Points on a hilly landscape, in no order, each with its height.
From any point a climber steps to the highest of the 2 points nearest to it. It stops when none of these is higher. Distance is the straight distance between rows; heights are no part of it.
Q597 height 584: [161 143 113 164 162  98 144 138 118 130 153 101 111 112 135 127 200  65
 128 130 145 184 160]
Q717 height 497: [136 172 138 130 140 108 149 137 105 152 106  92 113 110 147 129 177  71
 112 149 125 181 185]
Q539 height 229: [121 121 118 119 131 129 124 138 163 108 127 149 130 159 120 101 113 168
 155 177  84  91  93]
Q416 height 287: [185 156 128  95 112 180 162  83 111 156 126 106 101 132  91 162 159  79
 103 140 145 149 143]
Q266 height 261: [119 138 168 120  97  79 136 113  80 103 118 116 129  94 114 153 122  91
 177  60 151  70 168]
Q775 height 347: [211 105 114 161  96 102 152 138 148 116 156 120 118 126  70 161 154 108
 119 107 154 120 134]
Q16 height 399: [140 149 127 122 147 123 126 149 160 146 146 102 167 132 131 134 126 160
  71 195 111 143 117]
Q74 height 227: [ 80 105 184 137  95 119 132 116  80 105 143 129 133  86 151 128 106  83
 179  66 133  42 145]
Q206 height 465: [136 178 145 176 161 102 148 149  82 167 144 110 140  80 134 146 185  55
  94 108 144 142 220]
Q321 height 550: [108 137 157 112  98 104 130  81 136 114 103 113  96 138 102 130 128 134
 161  99 126 103 138]
Q182 height 201: [127  95 115  97 107 117 116 123 151  85 106 126  94 140 129 128 131 169
 136 107 148 107  85]
Q762 height 414: [169 161 159 159 137  93 125 106  94 124 131 100 164 121 125 160 144  80
 157  68 143 108 141]
Q608 height 118: [ 63 136  79 121 161 192  91 140 130 130 150 226  90 145 124 102  92 141
 150 156 124 110  80]
Q137 height 120: [161  96 134 179 160 130 137 114 106  99 145 126 195 115 136 145 137 114
 137  58 159  99 108]
Q20 height 324: [136 179 150  98 123 160 154  95 103 187 120  85 115 128 114 152 165 101
  76 160 128 155 180]
Q739 height 391: [ 93 157 157 135 157 120 134 129 177 151 144  98 132 126 167 123 132 132
 102 185 111 132 144]
Q794 height 305: [115 105  89 107 160 166 119 133 130 131  96 137 161 184 141 130 126 133
  93 141 126 186  82]
Q388 height 69: [ 75 143 141  42 106 188 140 105 114 129  89 150  87 159 153 133 103 111
 165 121 130  94 134]
Q180 height 358: [ 97  75 115 133  61 127  76 143 153 103 142 183  76 120 109  92  55 196
 132 126 118  91 102]
Q562 height 225: [ 59 143 107 127 166 162 110 117 165 144 102 140 126 168 159 109 106 135
 103 174 112 150 114]
Q129 height 267: [208  90  95 131  95 119 141 178 115  95 129 108 154  94 103 130 108 176
 119 120 101 144 147]
Q997 height 361: [122 142 174 140 156  98 149 128 160 137 172 100 148 124 146 127 132 141
 139 160 112  85 124]
Q433 height 222: [107 125 143 142 167  71 115 130 103 127 137 124 165  84 160  95 158 107
 145  73 144 138 103]
Q178 height 392: [172 117  89 122 167 125 123 150 115 115  91 137 136 119 117 129 117 170
  68 146 122 191 128]
Q867 height 161: [ 77 109 109 153  51 146 101 123 156 126 148 188  41 100 130  80 106 144
 195 135 140  83 107]
Q120 height 132: [121 184 172  89 118 116 112 159  53 136 105  85 134 131 136 123 149 123
 150 103  88 125 192]
Q142 height 452: [203  79  97 110 118 174 151 135 132 111 139 106 137 130  76 136 138 156
  82 140 127 178 132]
Q778 height 471: [153 151 145 135 124 106 148 100 111 125 109  78 121 141 119 152 165 121
 162 107 142 127 143]
Q34 height 449: [137 132 111 184 169 104 155 127  85  95 130 141 161 109 120 136 157  36
 148  85 159 126 143]
Q60 height 388: [179 127  93 175 172  90 142 171 129 130 165 109 165  86 104 126 155  95
  88 160 139 186 155]
Q30 height 315: [ 87 154 171 172 162 111 134 118  79 123 142 107 145 124 179 118 114 106
 181  95 111  83 144]
Q533 height 87: [ 67 160 128  62 114 150 119 112 102 137 113 140  56 115 166  89 102 137
 179 118 124  93 139]
Q563 height 203: [117 129 111 107 132 183 138 128 167 144 142 170 152 181 124 126 107 160
 142 175 108 111  96]
Q167 height 115: [ 94 169 159  80 109 130 124 155  77 121 122  95  97 121 150  97 128 144
 181  90  90  92 189]
Q4 height 200: [ 82  68 119 104  94 179 120 114 161 140 134 214 123 164 131 113  79 129
 160 123 128  96  93]
Q987 height 149: [133 165 154  80 126 101 121 128  67 135  82 116 104 105 140 121 156 109
 163  96 123 135 165]
Q359 height 260: [ 83 155 131 123 139 186 132 101 131 179 105 113 147 189 170 134 119 100
  85 185 123 164 111]
Q665 height 362: [120 153 148 129 132 139 132 108 156 193 122  95 132 125 133 136 171 124
  44 173 143 173 176]
Q773 height 164: [127  92 128 177  51  74 108 165 149  85 116 131 163 111 126 135  91 150
 147  76 148  77  94]
Q262 height 239: [128  68 122  85  97 169 131 121 160 126 115 191 153 161 104 143  67 145
 126 133 131 102  84]
Q268 height 226: [165 155 105 141 128 126 151 109 129 157 168  95 123 131  73 131 184  80
  89 165 138 189 145]
Q295 height 296: [140 114 175 138  54  80 140 123 133 105 101 147 102 107 107 147 137 101
 152  69 162  94 166]
Q198 height 116: [114 202 178  94 128 108 121 118 105 142 104 107 135 140 136 141 152 108
 137 155  83 113 170]
Q409 height 409: [142 157 113 110 140 137 157  91 128 146  75 113 119 145 111 143 158 121
 134 127 155 163 132]
Q479 height 212: [152  85 100 119 109  96 123 152 155  69 112 124 100 101 101 140 139 148
 122  88 166 139 113]
Q48 height 237: [147 119 116  88 134 180 144 119 135 150 147 139 175 159  81 144 147 104
  89 177 121 172 102]
Q100 height 167: [ 97  93 129 103 110 180 117  95 177 131 134 169  76 168 124 121  80 104
 164 136 111  97 117]
Q767 height 271: [182  98 132 137 124  75 118 142 133 126 118 138 145  92 140 117 123 160
 154  90 144 122  99]
Q380 height 158: [ 66 153 158 116 156  84  94 112 131 145 104 137 112 118 139  98 159 149
 110 141 127 155 127]
Q431 height 278: [101  74  87  87  87 180  96 155 135  84 115 165 122 151 140 118  60 174
 132 120 110 125  89]
Q769 height 101: [ 83 158 160  93 116 101 117 123  80 135 137 118  87  92 180 100 126 132
 188  88 128  84 157]
Q851 height 341: [202 106  89 190 158  91 150 165 113 115 164 134 169  82  95 128 130  93
 127 118 149 150 142]
Q831 height 54: [103 157 152  47 132 164 137 103 114 126  91 145  98 160 137 152 154 111
 139 125 129 129 127]
Q743 height 204: [170 157  97 165 127 148 133 139 120 163 176 104 120 110  77 142 177  94
  37 197 126 197 120]
Q606 height 192: [107 153 157 128 157  91 140 145  86 141 123 112 150  76 171 112 172  94
 148  64 143 141 176]
Q419 height 558: [110 169 115 183 176 103 138 145  77 123 133 131 156  87 140 141 191  35
 123  89 156 146 183]
Q527 height 404: [112 100 117 164  87 131 101 122 182 117 147 167  83 151  98 108  82 176
 156 124 113  73 114]
Q713 height 403: [ 98 134 135 131 148 147 109 113 171 186 100 117 151 123 155 128 123 131
  44 180 133 172 137]
Q188 height 202: [ 86 109 166 141  81  96 111 120 126 102 162 124  98  92 156 117 105 116
 190  85 130  59 124]
Q933 height 307: [144  98 101 106 165 189 123 160 111 127 107 120 152 150 160 134  84 184
  61 181 101 164 111]
Q860 height 467: [ 80 107 150 145  73 120 129  95 166 120 128 140  78 155 109 116 107 147
 176 103 116  78 133]
Q402 height 181: [104 105 120 128 139 179 129 129 118 166 124 123 177 169 126 160 160  98
  25 202 128 188  87]
Q26 height 179: [135 133 112 143 128 183 141 124 130 175 133 114 143 136 102 134 180  84
  34 185 142 210 120]
Q666 height 496: [140 145 132 142 150  76 136 148 133  97 152  89 144  95 115 138 172 101
 132 134 132 151 127]
Q242 height 85: [155 164 157 183 171  92 131 122 111 159 162  78 169 102 158 157 138  95
 103 115 150 134 139]
Q6 height 240: [190  62  94 129  72 122 142 169 152  74 107 154 111 120  70 144 137 151
 109 112 143 145 128]
Q580 height 273: [144 121 135  88 115 165 134  84 148 149 134 126 147 178  90 160 136 110
 118 138 122 132 109]
Q511 height 276: [161  73 118  83  98 149 142 131 160 102 104 167 135 142  84 156 123 146
 109 129 137 128 109]
Q627 height 439: [149 137 119 135 156 106 132 151 154 135 139  97 143 111 124 135 167 128
  81 163 131 190 125]
Q96 height 40: [101 131 131  55 149 164 109  96 129 138 110 174 106 163 134 148 112 132
 116 110 140 123  86]
Q765 height 319: [122  74 104 108  71 135  88 161 133  69 125 144 102 129 113 125  60 203
 119 112  98 110 108]
Q462 height 258: [ 97  76  87  87 139 180 106 144 120  88 114 146 157 180 123 126  92 170
 109 131  99 161  89]
Q569 height 349: [ 98 172 117  96 137 157 144 100 111 140  74 122 140 164 111 159 158  85
 108 150 136 181 158]
Q725 height 99: [153 121 139 177 183  93 132 137 118 126 169 101 193 115 131 137 132 136
 123 104 124 119 117]
Q10 height 331: [175 116 138 156  90  84 153 124 134 103 134 144 123 114  84 170 151  81
 155  86 169 100 155]
Q534 height 123: [100 151 167 102 135 138 140 100 127 165 105 123  95 140 153  98 124 131
 162 125  99 133 161]
Q185 height 215: [177  94 121 147 101 131 125 134 160 111 144 101 139 154 115 123  86 187
 122 146  88 125 107]
Q621 height 333: [141 114 165 148 109 112 151 121 161 119 166 115 117 134 149 148 127 136
 164 121 112  64 113]
Q614 height 253: [186 159 106 140 126 132 183 112 108 147 161 102  82 118  81 155 178  73
 115 140 150 143 167]
Q945 height 279: [ 91 173 129 179 163 108 116 128 131 140 153 113 117 145 171 105 115 135
 188 116 108  83 117]
Q659 height 436: [ 93 160 164 142 146 102 152 129 146 162  96  84 147 102 167 122 168 102
 104 161 126 146 180]
Q175 height 168: [128 159 146 111 117  73 135 129  91 109 109 138 119  79 144 117 188 109
 170  74 160 111 141]
Q996 height 377: [191 123 107 200 138 101 159 122  97  99 154 140 121 115 104 166 152  50
 139  74 173  97 142]
Q259 height 139: [ 84 119  95 124 101 184  83 127 153 124 164 217  60 129 123  85  89 155
 174 143 143  97  94]
Q215 height 366: [130 155 168 151 150 126 147 103  72 113 137  92 179 121 153 150 114  69
 167  54 134  81 158]
Q723 height 280: [134 108 123 117 167 165 115 136 143 142 128 139 120 166 150 126  65 188
  90 169 108 135 100]
Q458 height 300: [ 67 188 136 111 137 158 123 114 134 150  80 102 132 151 154 145 148  86
  80 183 112 156 160]
Q329 height 180: [ 76 115 132 177  63 100 107 131 132 104 163 161  68  89 157  83  92 133
 187 114 159  54 100]
Q749 height 248: [172 110 114 108 133 109 111 159 143 127 133 119 145 101 163 107 118 195
 132 125 125 135 103]
Q283 height 311: [192 117 135 108 112 119 137 114 152 133 133 133 137 133  82 150 140 145
 118 132 136 127 119]
Q604 height 238: [186  86 116 110 104 159 141 155 116 113 136  96 154 128 116 116 101 193
 115 167  65 143 135]
Q236 height 390: [212 105  90 162 116 133 157 156 122 117 168  92 129 101  68 150 140 134
  97 155 142 148 127]
Q291 height 302: [211  89 104 153 139  82 136 168 124 102 126 155 151  93  98 125 133 142
 142 105 135 145 136]
Q841 height 178: [ 67 143 113 143 158  97  94 148 139 136 116 133 143 113 132  86 117 191
 119 158 120 142 115]
Q685 height 255: [109 158 116 169 144 128 106 134 157 123 154 137  90 154 139 103 106 162
 190 162 111  88 107]
Q774 height 346: [156 114  67  88 142 170 128 152 100  91  99 132 155 136 126 141  85 180
  81 152 102 173 141]
Q343 height 23: [ 60 106 123 101 171 173 119 100 122 154 142 198 130 179 139 133  97 134
 125 131 124 114  95]
Q99 height 142: [154  82 150 182 110  96 128 137 129  93 139 140 189 107 134 144 101 115
 152  73 138  77  90]
Q806 height 247: [125 132 147 143 144  73 108 135 128 126 129 120 133 115 167 110 143 153
 164  92 141 112 100]
Q322 height 138: [ 55 156 166  99 151 134 100 103 126 172  99 159 102 136 163  90 141 126
 127 162  96 138 164]
Q420 height 254: [145 129 136 155 168 114 115 114 145 161 125 110 116 147 151 121  94 168
 119 136 112 139 109]
Q374 height 348: [143 128  91 100 150 128 104 128 144 108  89 118 134 140 136 114 110 149
 116 127 127 180  90]
Q939 height 223: [115 107 131 148  86 100 106 131 145 107 112 133 102 124 151  97 119 174
 170  95 143  81  82]
Q842 height 199: [ 48 152  87 117 164 149 101 130 146 126 124 146 105 131 147  85  93 179
 129 157 132 131 104]
Q520 height 73: [178 189 133 130 164  96 137 115 116 171 129 108 142 104 127 160 154 104
 101 113 165 140 158]
Q84 height 143: [ 89 126 154 115 153 150 125  93 157 149 139 157  61 137 146 102  96 129
 180 143 106 120 131]
Q282 height 206: [120 109 118 122 131 197 141 132 125 159 144 116 192 176 128 137 120 139
  64 195 109 165  89]
Q519 height 189: [158  77 106 154  69 105 124 166 155  82 133 111 166 126 113 110  72 171
 157 112 113 105 111]

Where does a climber stop that starts at each point below?
Q743 | Q713
Q831 | Q767
Q198 | Q767

Call two points neighbours if one is among the 2 nearest of the other. Go from one point of each pair to the other, from neighbour to neighbour, staying as high as possible. Name the lowest point that can't be avoided.
Q597 / Q142 | Q10
Q178 / Q321 | Q462
Q597 / Q419 | Q206
